Points, in no order, along strands that fork and pass close to each other.
Points whose rows are less than 24.6 apart are linked; no others are.
q92: [-18  -8  24 -29  16  26   7  -4  11  -1]
q269: [  3   8   4  14   1 -39 -24 -43   3 -13]
q785: [  1  13  -2  15   0 -40 -12 -41   5 -15]
q560: [ 15 -13 -25   2 -20   1  26  33 -24  19]
q445: [ -2  23 -13 -23   0  38 -10  28  11  -6]
q541: [ -5   7  20  -9  22  27 -30   1 -10   5]
q817: [-11  -1   6 -32   6  31  16  12   9  -2]
q322: [ -4  20   5 -13  13  35 -26  16  -7  -2]
q307: [ 26 -13 -16  17 -20  -1   3  30 -34  15]
q41: [-13  -8   9 -26   7  22  21   9   6   3]
q594: [ -2   6  -3  14   1 -37  -2 -33  12  -8]
q438: [-13  -3  19 -27  17  29  -2   0   5   2]
q256: [ 24 -15 -10  23 -19 -20  -6  10 -20  13]
q9: [ 15  24 -18  26 -13 -44  -3 -34 -27 -26]
q67: [ 10  -7 -20  -8 -13  11  23  32 -20  15]
q93: [ 17   0 -23  26 -23 -41   6  -8  -8  -1]
q284: [  4  21  -8  17  -2 -41  -7 -40  -8 -22]
q667: [ 24 -13 -23  13 -24  -1  15  34 -32  18]
q970: [ 27 -14  -8  23 -19  -7  -7  20 -31  14]
q705: [  2  -5  -1  14  -3 -32  -5 -22   9   3]
q271: [-28 -18  11  17   6  -7  48 -14  49 -19]
q433: [  6   0   8  -1   9  20 -19  11 -20  10]
q493: [  5  -4 -20 -16 -10  17  27  30 -13  11]
q302: [  1  -8  23   5  17   9 -34  -8 -12  12]
q245: [  7  28 -12  22  -2 -41  -2 -42 -22 -27]
q339: [  2 -12  21   9  11 -16 -32 -27   4   9]
q703: [  0  -1  23   1  20  18 -34  -3 -15  10]
q207: [  2   8   5 -10  10  28 -18  15 -15   5]
q281: [ -8   0  20 -20  19  27 -15   0  -2   5]
q254: [ -1  29 -13 -14   0  37 -20  32   9  -7]
q968: [  5  -8  15  11   7 -25 -34 -32   3   4]
q723: [ -5  16  -8 -31   1  38   1  23  14  -6]
q508: [-21 -19  20 -17   9   9  31  -2  18   1]
q650: [ -8 -12  10 -16   9  12  10   3   1  12]
q881: [  7   0   8  14   2 -33 -32 -37   3  -5]
q711: [-24 -21  14   0   5  -5  42  -6  33  -3]
q473: [-24 -16  25 -26  13  20  21  -4  17  -3]
q132: [  1  31 -11  -5  -1  34 -27  34  -1  -8]
q218: [ -9 -16   9 -11   6   2  18   1   5  12]
q889: [  6  21 -27 -21 -12  34   4  40   5  -3]
q357: [ 18 -13 -13  21 -19 -28  -1   2 -11  11]
q301: [ 15 -10  -9  19 -13 -30  -6  -7  -6   8]
q604: [ 16   6 -22  24 -20 -43   2 -16  -7  -8]
q556: [-24  -5   7  21   8 -11  42 -25  51 -27]
q565: [ 16  17 -21  26 -18 -46  -2 -26 -16 -20]
q996: [  2  26   4  -1   9  33 -34  22 -15  -5]
q592: [ -8 -17   6  -3   2  -9  21  -3  11  12]
q432: [-24 -21  17  -9   7   3  38  -2  25   0]
q423: [  4  11 -20 -23  -7  31  10  32  -4   1]
q314: [ -8  10  -1 -34   3  38   5  17  14  -7]
q337: [  4 -12  24   8  15  -5 -37 -18  -6  12]
q857: [ -8 -14   6   4   2 -20  14 -12  17   8]
q414: [-27 -20  12  10   4  -6  47  -8  42 -11]
q846: [  2  33  -4   3   2  33 -35  33 -10  -9]
q602: [  4   6 -22 -24 -10  27  21  33  -6   5]
q346: [ -3 -11   3   8  -1 -25   4 -16  12   8]
q243: [ 10  -4  -6  18 -10 -35 -10 -18  -1   2]

A fork is a point with three links, a tip a point with one. Leave the first point through the second and follow the links. Name the first fork or tip that comes.
q92; q473 => q556
q493; q602 => q889
q650; q218 => q705
q132; q846 => q433
q337; q339 => q785
q245; q9 => q93

A fork is a point with three links. Follow the links from the first point to the second and name the forks in between, in order.
q857; q256 => q705
q705; q269 => q785
q301; q968 => q705 q785
q284; q256 => q785 q705

Name the points in between on the shortest way along the links from the first point to the second, in order.
q9; q243 => q245 q284 q785 q594 q705
q322; q132 => q996 q846
q423; q667 => q602 q493 q67 q560
q723; q857 => q314 q817 q41 q650 q218 q592
q93; q245 => q604 q565 q9
